Points on a hilly landscape, in no order, each with its height.
A ball rolls from a point to the lowest of its 2 nearest points, and stops where none of them is lower. Distance is the straight distance between rows; heights are no part of it.
K_765 h=537: [-0.16  4.73  5.46  5.11  0.49  3.86  0.11 -3.12 -2.59 -1.04 -1.48  0.82
  1.96 -1.80 -1.41 -2.48  1.48 -2.05 -4.17 -0.53  2.70  0.54 -1.27  1.46]
K_934 h=587: [-1.40 -2.88  0.49 -0.47 -1.89  1.51  1.02  2.79  5.54 -4.65  1.16  1.05
 -2.04 -0.81 -0.83  0.04  1.14 -1.61 -4.31 -1.05  6.30  4.50  2.33  0.57]
K_544 h=506: [ 0.21  2.41  6.22  4.59 -1.94  3.99 -0.57 -0.13 -0.96 -1.71 -0.01  1.88
 -0.28  0.84 -3.67 -2.42  1.86  1.48 -1.16 -3.41 -1.16  0.07 -0.61 -0.26]
K_280 h=613: [-4.53  1.81 -0.37 -1.38 -0.75 -2.52  4.33 -3.00  1.80  0.30 -2.09  1.95
  0.63 -0.33  0.04 -0.90  2.47  3.66  2.50 -0.46 -4.38 -0.19  0.92  1.35]
K_380 h=564: [-0.56 -0.13  1.52  0.99 -0.38  1.00  1.76  0.36  0.63 -3.00 -0.25  0.71
 -0.75  1.30 -4.03 -3.26  1.64 -1.46 -3.00 -1.29  6.77 -0.89 -0.16  0.17]
K_112 h=358: [-0.23 -1.91 -1.49 -2.68 -2.42 -2.63  0.05  0.95  2.00 -0.74  0.41 -0.92
  1.01 -0.49  2.41  2.30 -0.25  4.72  0.68  0.27 -2.86  1.38  2.91 -1.14]
K_848 h=452: [-2.65 -0.60 -4.95  1.99  2.92  1.24  1.00  1.96  1.89  1.25 -0.70  0.30
 -1.44 -0.16  3.35  1.94  1.38  1.70 -3.28  5.56  0.59  2.44  1.32 -1.20]
K_64 h=263: [-2.90  1.30  0.90 -0.60 -0.47  0.87  0.23  1.58  0.51 -0.75 -1.95  1.19
 -2.02  1.97 -7.11 -1.25  2.86 -4.36  2.58 -3.40  1.00 -1.79 -3.04  1.36]
K_514 h=779: [ 1.92 -1.26  2.24  5.63  2.02  4.57 -6.67  1.16 -3.11  2.63 -0.77 -1.70
  1.51 -1.56 -0.94  0.97 -3.36  1.28 -4.89  0.67 -1.32  0.48 -1.90  0.45]
K_374 h=563: [ 0.89  2.84 -0.66  5.61  2.48  3.28  3.91 -0.86  4.03  2.18  3.49 -0.75
 -3.18  1.17  2.10 -0.51  1.06 -1.65  3.70  0.13  0.93 -0.68 -2.92  0.33]
K_49 h=521: [-1.18  4.05  7.11  4.03 -2.24  2.22 -0.40 -2.83 -2.36 -0.87 -3.38  1.36
  1.13 -1.68 -4.09 -3.51  2.66  1.05 -4.07 -2.99 -0.66  1.95 -0.98  1.75]
K_785 h=219: [ 1.12  1.65 -0.60 -6.39 -2.45 -2.83 -1.06 -2.11 -0.23 -0.65 -2.23 -1.58
  3.45 -2.52  5.53  3.74 -0.93 -1.10 -1.64  1.29 -3.53  4.17 -0.03  1.22]
K_282 h=117: [ 0.65  0.87  0.93 -5.48 -0.18 -2.00 -0.65 -3.03 -2.84 -1.18 -1.02  0.43
  3.24 -2.09  1.75  0.04 -1.17 -3.95 -1.84 -0.62  1.74  0.13 -1.15  2.79]
K_466 h=290: [-3.04  1.06 -2.14  5.85  2.73  4.85  0.91  3.02  4.76  1.28  0.07 -0.99
 -4.39  0.08  2.24  1.07  2.62 -0.92  0.46  1.22  3.62  2.10 -2.47 -0.20]
K_627 h=254: [-0.23 -2.44 -0.97 -3.18  1.07 -3.49 -6.80  1.87 -3.63  2.21 -2.27 -0.82
  2.76 -1.47 -0.59  3.85 -2.27 -0.12 -1.11  0.79 -5.23  0.75 -1.38  2.75]
K_266 h=371: [ 0.55  2.52  1.87 -0.39 -1.11 -3.75  6.71 -4.39 -0.74 -3.08  3.43  0.51
  0.54  1.83 -1.03 -3.42  0.59  0.70  2.18  0.32 -0.53 -2.93  1.65 -3.05]
K_176 h=328: [-1.28  1.00 -2.90  0.56  1.65  2.40  0.42  3.44  5.10  0.80  2.00  0.17
 -3.30  0.22  3.13  3.23  0.95 -2.31  1.52  0.03  4.35  2.68 -1.49  1.24]
K_912 h=393: [ 0.24  3.11  1.11  1.91  1.14  1.69  3.89 -3.75  4.67 -1.31 -1.01 -0.39
  0.57 -1.97  6.85  0.64  1.14  0.53 -3.13  1.25  3.41  3.73 -0.03  1.41]
K_770 h=155: [-3.35 -0.81 -1.72 -2.15 -2.54 -2.27  3.45  0.52  2.46 -1.83  1.11  2.64
 -1.94  1.30 -3.57 -1.33  2.99  2.18  4.22 -1.94 -0.07 -2.13  1.85 -0.53]
K_244 h=409: [-1.26  4.87  2.77  1.71 -0.72 -0.52  7.40 -5.57  1.05 -2.33  1.34  1.66
  1.24 -0.61 -0.46 -4.39  2.10  3.43  0.59  0.14 -1.04 -0.51  1.59 -0.18]
K_728 h=315: [ 2.36 -1.84  0.16 -1.53 -1.59 -3.91  3.86 -0.86 -1.32 -1.89  4.85 -0.47
 -1.13  3.18 -1.12 -2.17 -1.81  0.59  3.89  0.82  3.04 -4.63  2.50 -5.59]
K_676 h=663: [ 1.14 -0.55 -5.12 -0.98  0.52 -0.53  1.22  2.97  0.31  2.81  1.57 -2.73
 -2.36  0.82  7.45  4.59 -2.16  2.75  4.66  2.03 -0.41  2.61  0.78 -3.07]
K_884 h=536: [ 0.60  1.77  1.93  6.17  1.80  6.11  0.94 -0.59  2.32 -0.05  2.31 -0.32
 -2.39  1.17  0.20 -1.83  0.83 -1.31  0.29 -0.55  3.57 -1.11 -3.61  0.25]
K_530 h=483: [-1.76 -1.54 -1.98  3.98  1.36  3.67  0.86  0.50  2.74 -1.73 -2.18 -0.38
  1.24 -1.03  2.87  0.19  3.07  1.06 -6.34  4.89  3.13  3.74  0.35 -0.34]
K_228 h=559: [-1.60  3.57  2.24  1.24  2.22  1.91  2.58 -3.93  1.14  0.04 -2.75  1.09
  0.60 -1.32 -1.39 -2.63  1.59 -1.45 -2.24 -0.09  2.84 -0.71 -2.49  2.41]
K_393 h=367: [-4.01 -3.51 -1.79 -1.10  1.54 -2.49 -3.23  4.58 -1.76  1.06 -3.40  0.70
  0.05 -1.71 -3.55  0.87  1.73 -1.62 -2.95  0.47  0.33  1.51  0.13  1.76]
K_974 h=612: [-0.36 -5.14 -2.12  2.88 -1.13  2.60 -2.26  4.38  2.97 -1.01  0.88 -0.46
 -0.83  0.37  2.30  1.87  0.47  0.62 -4.60 -0.30  2.64  2.07  1.83 -2.16]
K_124 h=214: [-4.00 -2.20 -2.94  0.61  1.50  0.41  2.91  2.19  1.06 -1.63 -1.93  0.18
 -1.66 -0.06 -2.69 -1.66  3.58  2.42 -4.89  1.46  5.14  1.77  4.07  0.03]
K_733 h=515: [ 1.81  2.76  0.59  6.18  3.24  5.16  0.30 -2.78 -0.10  0.84  0.98  0.13
  0.32 -0.59  2.64 -1.94 -1.83 -2.25 -1.61  0.68  3.39 -2.42 -1.31 -0.75]
K_868 h=289: [ 3.48  4.64  0.98 -1.79 -0.15 -1.71  4.67 -5.11  3.01  0.28  2.36  0.09
 -0.48  0.36  4.78 -1.23 -0.96 -1.40  4.43 -0.44 -2.63 -1.26 -0.66 -0.20]
K_805 h=240: [-3.05  0.54 -3.98  3.79  2.63  4.49 -0.16  2.98  2.95  2.42 -3.09  0.71
 -4.23  0.73 -1.26  1.68  3.66 -0.15  0.86  1.15 -0.47  1.54 -0.99 -0.68]
K_925 h=392: [-3.88 -2.68 -0.49  0.98  3.86 -2.53 -5.58  2.87 -4.98  2.29 -5.55  0.56
  0.99 -2.75 -2.83 -1.62  2.56  1.25 -3.31  3.04  0.79  1.15 -2.36  2.61]
K_706 h=702: [ 2.11 -1.27 -3.49 -4.71 -1.89 -1.37  1.39 -0.72  2.27 -1.35  1.40 -1.59
  0.38  0.13  5.14  4.36 -2.41 -1.75  0.94  0.28  3.11  3.01  1.71 -0.94]
K_777 h=305: [-2.16 -1.36  2.65 -3.22 -2.50 -3.47 -2.20  0.55 -2.41 -0.18 -3.01  1.73
  1.07 -2.11 -2.66 -1.11  1.77  0.24 -2.61 -2.79 -0.68  0.99  0.34  1.51]
K_38 h=329: [ 4.46  3.40 -1.02 -2.28 -1.68 -1.76  5.22 -4.29 -0.79 -2.38  1.68 -0.81
  0.13  0.63  5.32 -0.72 -2.06  0.43  4.90  0.27  0.11 -1.61  1.29 -2.71]
K_268 h=784: [ 0.10  2.99  3.40  0.73 -0.63  0.41 -3.76 -2.08 -2.39  1.26 -3.74  0.03
  4.04 -2.11  0.14  0.36  0.33 -2.35 -3.43 -0.39 -4.84  3.40 -2.01  4.02]
K_355 h=751: [ 0.38  1.59 -1.37 -3.51 -1.27 -1.45 -0.63 -1.08  1.62  2.70  0.17 -2.21
  2.15 -0.64  3.76  2.06 -0.61 -2.32  2.97  0.50 -5.18 -0.10 -1.07  2.24]
K_764 h=444: [ 0.39  3.92  3.74  2.00  1.33 -2.61  5.37 -5.88 -3.98 -2.05  0.24  2.35
  1.88 -0.58 -1.04 -6.32  2.22  0.56 -1.11  1.24  1.18 -2.32  0.31 -0.38]
K_85 h=725: [ 0.43  3.01 -2.17 -4.69  0.80 -1.09  3.08 -0.86 -1.27  3.67 -1.70 -1.35
  0.67 -0.98  3.53  4.09 -2.02 -0.25  6.24  1.25 -4.62 -1.78 -1.16  0.03]
K_541 h=241: [-4.30  1.70 -1.33  3.12 -0.74  1.45  1.03  0.36  1.67  0.68 -4.58  1.20
  0.52  1.38 -1.25  0.49  5.61  2.75 -3.07  2.63 -3.49  2.95 -1.18  1.01]
K_13 h=255: [ 3.32 -1.33  0.20 -2.67 -1.31 -2.38 -4.21 -1.20 -1.61 -1.42 -1.19 -1.99
  3.57 -1.69  4.26  3.18 -3.01  0.32 -4.71  3.09 -2.08  4.53  0.56  1.81]
K_921 h=552: [-1.40  0.71  3.14  3.56  1.16  3.62 -0.97  0.29 -2.11 -1.17 -1.72  1.57
  1.45 -1.24 -4.10 -2.81  1.43 -1.26 -4.61 -1.18  6.12  0.22 -1.64  1.52]
K_526 h=226: [ 0.71  0.05  4.06 -4.70 -3.88 -5.06  1.09  0.00 -0.47 -2.20  1.74  1.08
  0.82  3.17 -4.90 -2.32  0.35 -2.28  0.69 -2.19 -1.29 -1.50  0.88 -0.43]
K_927 h=718: [-0.09  0.33 -3.67 -4.08  0.95 -0.79  3.59 -1.15  0.67  1.35  1.16 -0.09
 -0.89 -1.99  4.25  1.84 -2.07 -2.62  1.67  1.83  5.51  0.15  0.30  0.38]
K_103 h=391: [-1.64 -4.49 -5.97 -2.18  0.22 -3.04 -0.55  2.97  1.33  0.51 -0.32 -0.55
 -0.93 -0.38  0.95  2.35  0.15  5.91  2.03  2.66 -1.24  0.75  5.46 -2.68]
K_148 h=281: [-1.59  1.21  4.20 -5.68 -2.46 -6.23 -0.18 -2.21 -3.46 -0.53 -2.43  1.42
  1.94 -2.48 -2.08 -3.71  0.34 -0.10  0.33 -2.08 -1.95 -0.74 -0.94  2.89]
K_808 h=215: [ 0.71 -3.07 -2.55 -4.56  1.29 -2.57 -3.43  0.72 -2.73  1.87  0.33 -0.71
  1.43 -0.61  0.59  3.25 -2.95 -1.37  1.67 -0.12 -1.46 -1.53 -0.96  0.17]
K_802 h=182: [-2.49 -4.51 -1.86  3.39  0.57  2.87 -0.80  3.65  2.01 -1.40 -1.72  1.41
 -1.85 -1.80 -3.44 -0.81  1.69  1.50 -5.43 -0.86  7.18  1.54  3.40 -0.51]
K_255 h=421: [-1.29 -4.45 -6.35 -1.10  1.51 -0.27 -1.16  4.39  0.58  0.31 -0.70 -0.05
 -0.64 -0.50  0.96  2.13  0.78  3.64 -2.57  4.59  1.19  3.04  3.52 -2.34]
K_29 h=230: [ 1.02  0.77  3.22 -1.58 -1.58  0.05  1.95  1.27  2.76 -1.87  1.88  0.86
 -1.93  3.43 -5.08 -0.46  1.52 -6.06  4.19 -3.75 -0.92 -1.03 -2.61  0.36]
K_846 h=253: [ 1.55 -0.31  2.14 -6.47 -1.62 -6.60  0.17 -1.77 -3.70 -1.23  1.41  1.04
  2.22  1.00 -1.45 -2.20 -0.97 -1.48  2.00 -1.48 -2.27 -1.81 -0.56  0.32]
K_958 h=454: [ 4.54  1.44  5.85  4.98 -0.01  0.92 -3.18  0.07 -2.39  0.37  2.99  0.41
  0.80  2.04 -2.82 -2.16 -3.30  1.49 -0.82 -1.50 -4.96 -1.98  1.05 -2.23]
K_822 h=469: [-1.79  3.73  5.49  2.48 -0.08 -2.82  2.30 -3.01 -4.24 -1.31  1.01  1.69
 -0.06  1.39 -4.30 -5.26  1.99  0.43 -0.18 -0.24 -1.19 -2.39 -0.68  0.17]
K_800 h=200: [-4.33 -1.41 -2.19 -0.10 -1.55 -0.78  3.88 -0.02  4.40 -1.69 -0.41  0.92
 -2.91  0.00 -1.68 -0.54  5.22  5.14  1.23 -1.24  0.05  1.25  3.61 -1.02]
K_281 h=167: [-0.04  1.67 -1.31 -6.47 -0.50 -3.21  0.65 -4.88 -2.59  0.48 -3.01 -1.19
  3.08 -1.91  3.90  1.01 -2.60 -2.17  1.62  2.05 -0.75  0.66  0.34  1.95]
K_776 h=322: [-0.83 -2.22 -1.63  0.53 -0.22  0.27 -1.78  2.24  1.82  1.68  0.79 -0.95
 -1.09  0.84  1.07  1.98 -0.92  1.62  0.72  0.11 -3.76  0.54  0.37  0.14]
K_809 h=357: [ 2.77  2.39  0.59  0.04  0.57  2.86  0.95 -2.88  3.11 -0.24  1.08 -1.12
 -0.01 -0.89  5.42  1.54 -0.51 -3.02 -0.28 -0.21  3.22  2.41 -1.62  1.37]
K_546 h=342: [ 1.03 -0.95  0.43 -3.27 -3.65 -4.37  5.77 -2.73 -0.34 -4.81  3.28 -0.07
  0.37  1.35 -0.41 -2.31  0.34  0.36  1.07  0.03  3.59 -2.05  3.06 -3.28]
K_838 h=789: [ 2.85 -3.21  0.12  2.19  1.17  1.80 -6.06  2.90 -1.73  1.54  0.98 -1.38
  0.63 -0.30  2.05  2.86 -4.70  0.97 -5.08 -0.67  0.42  1.39 -0.51 -0.63]
K_180 h=798: [ 3.37 -3.56  0.07 -1.60 -1.48  0.69 -5.99  3.25  0.31  0.34  3.33 -1.44
 -0.45  0.38  2.34  2.13 -5.81 -2.04 -1.36 -1.28 -0.58  0.54 -0.04 -0.44]
K_813 h=458: [-0.93 -1.39 -0.49  4.95  1.77  3.35 -4.33  3.18 -2.08  4.18 -2.61 -1.42
 -1.21  1.02 -4.18  0.60  0.73  0.77  2.66 -1.38 -5.33 -1.62 -1.66  0.96]
K_583 h=287: [ 2.21 -4.05 -1.85 -0.97 -1.13 -0.38  1.34  2.10 -0.10 -2.47  5.00  0.77
 -1.22  2.21 -0.15 -1.67 -3.39 -0.28  1.76 -0.10  4.51 -2.35  2.18 -3.58]
K_457 h=359: [-1.45  0.04 -2.61  1.40 -1.01  2.37 -0.22  3.06  4.53  0.51 -0.96 -1.19
 -1.50  1.37  3.85  2.39  1.67  0.89 -1.65  0.16 -3.15  3.69 -0.98 -0.08]
K_491 h=684: [ 2.51 -1.16 -4.06 -2.53 -0.24 -0.50  0.08  1.27  2.40  0.55  1.31 -2.61
 -0.74  0.68  8.24  5.41 -1.85 -0.96  2.11  1.74 -1.81  3.59 -1.10 -0.44]
K_944 h=586: [-4.46  3.43  1.43 -0.22  0.39 -0.09  3.66 -4.09 -0.31  0.80 -1.96  1.53
  1.21 -2.47 -0.70 -1.31  4.35  0.79 -1.34  0.17 -1.47  0.09  0.69  1.71]
K_201 h=697: [-0.98  3.15 -3.67 -2.10  1.60 -0.71  5.19 -1.22  0.29  1.83  0.77 -0.92
 -0.07 -0.33  2.68  0.80 -1.22  1.41  5.59  2.23 -0.55 -3.03  0.03 -1.09]
K_470 h=258: [ 3.15 -3.56 -1.26 -1.58 -0.33 -1.38 -1.80  0.62 -1.80 -0.70  2.42 -0.82
  1.54  0.83  0.96  0.28 -4.22  2.82  0.61  0.20  1.07 -1.32  1.94 -2.66]
K_222 h=807: [ 4.19 -3.78  1.56 -0.40 -3.31  1.65 -2.75  3.78  3.82 -1.33  4.86 -0.32
 -2.79  0.85  2.81  1.96 -4.12 -1.18 -1.60 -3.25  3.46  1.77  1.12 -1.39]
K_595 h=620: [ 1.30 -1.77 -4.59  1.33 -0.03  1.19 -1.05  5.04  3.56  3.36  2.17 -0.63
 -3.01  3.96  1.58  2.24  0.49 -0.39  6.41 -2.32 -3.84 -1.61  0.40 -1.64]
K_47 h=599: [-0.99 -2.75 -2.10  1.41  0.04  2.29  0.42  3.31  6.30 -2.69  0.95 -0.85
 -2.68  0.91  3.65  0.99  2.88 -0.09 -4.13  0.93  5.86  4.33  1.91 -0.37]
K_155 h=178: [ 3.23  2.50  1.63 -5.41 -0.88 -2.37  2.75 -4.37  0.69 -3.10  2.30 -0.37
  0.21  0.58  1.24 -0.82 -1.10 -7.11  3.32  0.36  1.53 -0.94 -2.35  1.63]
K_454 h=593: [ 1.62  0.53 -1.65  3.83  0.59  3.83  3.42  2.23  5.14  2.78  2.96 -0.45
 -3.58  3.01  1.78  1.04  0.93  0.08  6.14 -1.71 -2.78 -1.88 -1.70  0.36]
K_395 h=769: [ 0.85  3.85  1.05 -2.53  0.91 -0.57 -1.16 -2.32 -1.69  1.64 -1.84 -1.25
  3.53 -0.71  1.48  1.16 -1.18 -3.92  0.24 -0.70 -4.86  0.24 -2.89  3.51]
K_150 h=767: [-1.34 -0.35 -2.63 -1.71  2.68 -1.34  1.09 -2.18 -3.96  0.96 -0.90 -0.34
  1.59 -3.21  0.47 -0.46 -1.68  0.97 -1.11  3.29  4.42 -0.32 -0.39  1.58]
K_410 h=191: [-3.96 -0.84 -2.52  4.23 -0.54  3.92 -1.22  2.08  1.75  0.51 -5.36  1.15
 -2.65  0.26 -3.69  0.53  4.71  1.77 -0.95 -0.28 -2.24  3.07  0.66  0.26]
K_811 h=493: [ 5.27 -0.22  2.36  4.93  0.98  3.90 -0.07 -1.93 -0.11 -0.31  4.57  0.15
  0.16  0.37  1.00 -1.92 -2.53 -1.19 -3.62  0.01  5.65 -2.74  0.08 -1.97]
K_991 h=490: [-0.93  0.99  5.86  1.56 -2.30 -0.61  0.45 -1.31  0.16 -2.43 -0.76  1.12
  0.68  1.63 -4.79 -4.54  3.06  0.52  0.87 -3.09 -3.07 -1.04 -0.22  0.23]
K_440 h=237: [-3.94 -2.60 -2.14 -2.19 -1.93 -1.93  4.13  0.74  3.20 -3.29 -1.73  1.50
 -0.29 -1.83 -1.31 -0.50  4.53  3.21 -3.03 -0.30  3.47  2.17  5.52 -0.77]
K_568 h=72: [ 2.23  2.65  2.04 -2.60  0.26 -2.67 -0.17 -3.42 -4.49 -0.96  0.02  0.54
  1.81  0.38 -1.73 -3.37 -0.92 -5.01 -0.40  0.61  2.08 -2.25 -2.04  2.10]
K_484 h=288: [-0.52 -2.72  0.70 -0.80 -0.36 -1.74 -3.69  0.87 -0.92 -0.32 -1.73 -0.52
  1.30 -0.54  0.01  1.48  0.10  1.75 -2.57 -0.09 -3.59  1.11 -1.03  1.38]
K_894 h=294: [ 1.74  0.34 -1.33 -0.06  0.52  0.51 -4.03 -2.32 -1.11  2.22 -1.75 -1.55
  3.10 -2.20  5.05  3.13 -1.57 -3.44 -5.37  3.52 -0.74  3.95 -2.57  1.62]
K_342 h=152: [-1.27 -6.25 -1.89  2.99  2.33  0.60 -3.63  4.31 -2.48  0.26 -1.34  0.85
 -0.92 -1.92 -3.61 -1.49 -0.13  3.32 -4.62  1.84  5.52 -0.13  2.57 -0.57]
K_83 h=666: [-1.17  1.83 -2.91 -2.90  1.14 -3.11  4.58 -1.28 -1.37  1.07  1.85  0.39
 -0.49  0.59 -1.49 -0.74 -0.29  4.21  6.96  0.88 -4.42 -4.61  2.10 -2.31]
K_310 h=639: [-3.23 -0.17 -0.85 -4.52  0.25 -4.65  3.10 -1.71 -1.72  0.46 -2.29  0.58
  0.16 -1.02 -2.41  0.05 -0.15  3.57  3.71  0.53 -3.21 -2.52  1.12 -0.53]
K_65 h=748: [ 2.14  1.01 -0.48  0.93  2.14 -0.53 -0.97 -3.25 -4.15  1.86 -0.63 -1.54
  2.92 -1.27  3.64 -0.14 -3.49  1.67  0.18  1.86 -3.46 -1.57 -0.86  1.71]
K_961 h=726: [ 0.51  2.86 -1.47  0.68  4.33 -0.08  1.70 -4.14 -3.94  2.49  0.39 -1.84
  2.65 -1.50  1.74 -0.48 -3.33  0.68  3.35  2.98  0.50 -4.21 -0.78 -1.29]
K_159 h=434: [-1.59 -0.82  3.00  6.45  2.15  2.76 -7.06  3.14 -5.51  2.62 -4.08  0.70
 -0.43  0.32 -6.35 -1.18  2.19  3.29  1.83 -1.22 -6.61 -0.67 -2.05  0.97]
K_211 h=232: [ 6.26  4.88 -0.25 -4.13 -2.27 -2.13  1.25 -5.39  0.93 -0.67  1.22 -1.05
  0.96 -0.31  3.67  0.17 -2.80 -5.92  5.54 -0.15 -2.46 -0.11 -0.49  0.50]
K_509 h=384: [ 0.46 -0.40  1.71 -3.10 -2.73 -2.18  0.59  0.41  1.53 -2.15  0.94  0.02
  0.57  0.96  0.11  0.28 -0.49  1.24  1.99 -3.10 -4.78 -0.20  1.61  0.01]
K_690 h=336: [-4.87 -0.44 -3.67 -2.18  0.68 -1.68 -0.89  2.33  1.91  2.01 -3.82  0.42
 -0.06 -0.20 -1.80  2.48  3.61 -1.04 -1.81  2.16 -0.75  2.50  0.39  0.97]
K_328 h=814: [ 2.39 -4.27  2.30 -0.48 -3.36  3.45 -3.75  4.61  2.70 -1.92  1.40  0.45
 -2.46  1.53 -2.32  1.86 -1.17 -0.02 -2.44 -4.64  3.74  1.41  2.10 -1.71]
K_30 h=576: [-2.35 -1.82  1.32  1.60 -1.52  1.83  3.26  1.29  3.44 -4.98  0.12  1.38
 -2.99  0.24 -2.55 -2.17  3.24  0.83 -2.68 -3.84  6.75  1.74  3.61 -0.53]
K_307 h=320: [-0.74  0.47 -0.60 -1.42  0.72  2.19  0.82 -0.31  2.81  0.12  1.24 -0.72
 -1.37 -0.23  0.24  2.13 -0.22 -4.80  0.25 -1.58  4.79 -0.22 -2.24  1.51]
K_99 h=196: [-0.63 -0.04  1.12 -2.56 -2.08 -2.02  1.07  1.16  0.82 -1.88  2.83  0.94
 -1.99  2.77 -4.83 -1.51  2.24 -1.97  2.98 -2.47 -1.89 -4.33 -0.10 -2.34]
K_26 h=168: [-1.72 -3.73 -4.97 -2.60  2.43 -1.41 -3.17  1.95 -1.78  3.50 -1.27  0.33
 -0.78 -1.62 -1.19  1.26 -1.24  0.44  1.51  2.68  0.45 -0.67  0.49 -0.71]
K_567 h=433: [ 4.37  0.54  5.73  2.85 -2.94  2.14 -4.76  1.67 -0.18  1.25  1.87 -0.69
  0.67  2.69 -2.89 -0.92 -2.31  1.81  2.10 -5.17 -7.87 -2.41  0.29 -0.12]
K_774 h=474: [ 5.08  1.36  4.88  4.41  0.55  1.75 -1.98 -1.40 -2.60  0.06  4.09  0.48
  0.05  1.88 -2.42 -2.38 -4.84 -1.11 -2.71 -0.44  1.20 -3.15  0.23 -3.62]
K_40 h=292: [-4.76  3.18 -1.62 -2.06  0.13 -0.57 -0.70  0.71  0.91  1.43 -4.64  1.65
  2.75  0.15 -0.08  1.40  5.05  0.32 -3.47  5.37 -2.97  3.94 -2.17  2.92]
K_827 h=766: [ 2.06  0.11  0.63  3.75  4.11  2.16 -5.47 -1.86 -4.06  3.08 -1.16 -1.85
  2.18 -1.90  1.40  0.07 -4.03  1.81 -1.76  2.38 -4.31 -1.01 -3.39  1.35]
K_293 h=291: [-0.44  0.45  1.08 -0.97 -0.89  3.44 -1.02  2.32 -0.07 -0.09  0.32  0.93
 -2.43  1.03 -4.50  0.51  0.46 -5.81  0.72 -2.26  4.65 -1.31 -4.41  1.73]
K_709 h=640: [ 1.21 -2.74 -5.14 -1.88 -1.01 -1.00  0.67  3.59  2.57  1.73  3.35 -0.73
 -2.83  2.72  4.56  3.02 -2.23  1.47  5.68 -1.96 -1.50 -0.51  1.58 -1.87]
K_686 h=410: [ 1.90 -1.08  3.22  0.14 -3.23 -1.66 -1.22  1.71 -0.98  0.17  1.10 -0.48
  0.44  2.37 -3.82 -1.95 -0.11  2.92  3.20 -3.58 -6.29 -2.93  0.71 -0.29]
K_891 h=820: [ 2.09 -1.49  5.22  0.28 -5.56  2.33 -3.23  2.51  2.07 -2.11  0.78  0.49
 -1.36  1.76 -2.76  0.79 -1.71  0.69 -2.05 -5.67 -1.08  0.82  0.75 -0.01]
K_337 h=115: [-1.09 -4.67 -1.81  2.34  3.74  0.40 -4.54  3.43 -3.04  3.05 -0.26  0.02
 -0.28 -1.80 -2.40  0.64 -1.71  2.50 -0.12  1.89  2.87 -1.10  0.96 -1.19]
K_512 h=747: [-1.31  2.49 -1.85 -1.94  2.23 -2.05  4.90 -2.54 -5.06  0.20  0.85 -0.23
  1.75 -0.76  0.57 -1.28 -1.53 -0.31  2.33  3.10  4.26 -4.30  0.95 -0.57]
K_613 h=414: [-2.01 -2.61  2.09  4.35  2.97 -1.75 -6.84  2.20 -4.98  2.27 -4.66  0.90
 -0.03 -1.84 -4.53  0.02  1.81  3.82 -2.02  0.70 -3.46 -0.62 -2.21  1.73]
K_821 h=293: [ 5.48 -0.43 -0.48 -2.57 -1.48 -2.18  1.61 -2.12 -2.58 -2.28  2.87 -1.45
  1.51 -0.24  2.44  0.05 -3.83  3.06  4.53  0.67  0.83 -2.26  2.35 -4.19]
K_334 h=485: [-0.57  1.78  1.14  7.28  2.78  4.82 -3.45  0.38 -2.14  2.85 -0.46 -0.09
  0.61 -0.35 -2.13 -0.41  0.40  0.16 -0.15 -0.67 -2.44 -2.85 -2.02 -0.10]
K_432 h=126: [ 3.69  2.94  2.12 -1.14  0.98  0.69  0.45 -2.83 -0.99 -0.01  2.88 -0.22
  0.57  1.31 -0.10 -0.89 -2.54 -6.21  2.00  0.05  0.92 -2.20 -3.29  0.29]

Call two points neighbours if one is among the 2 nearest of the other. Go from one point of each pair to the other, from neighbour to neighbour, staying as low as possible. Name the highest point that can't be avoided.
K_99, K_410: K_176
K_770, K_568: K_47
K_337, K_99: K_440
K_470, K_568: K_38

Where does a ball stop that starts at each point below?
K_328: K_961
K_355: K_470
K_47: K_470
K_334: K_410
K_891: K_470
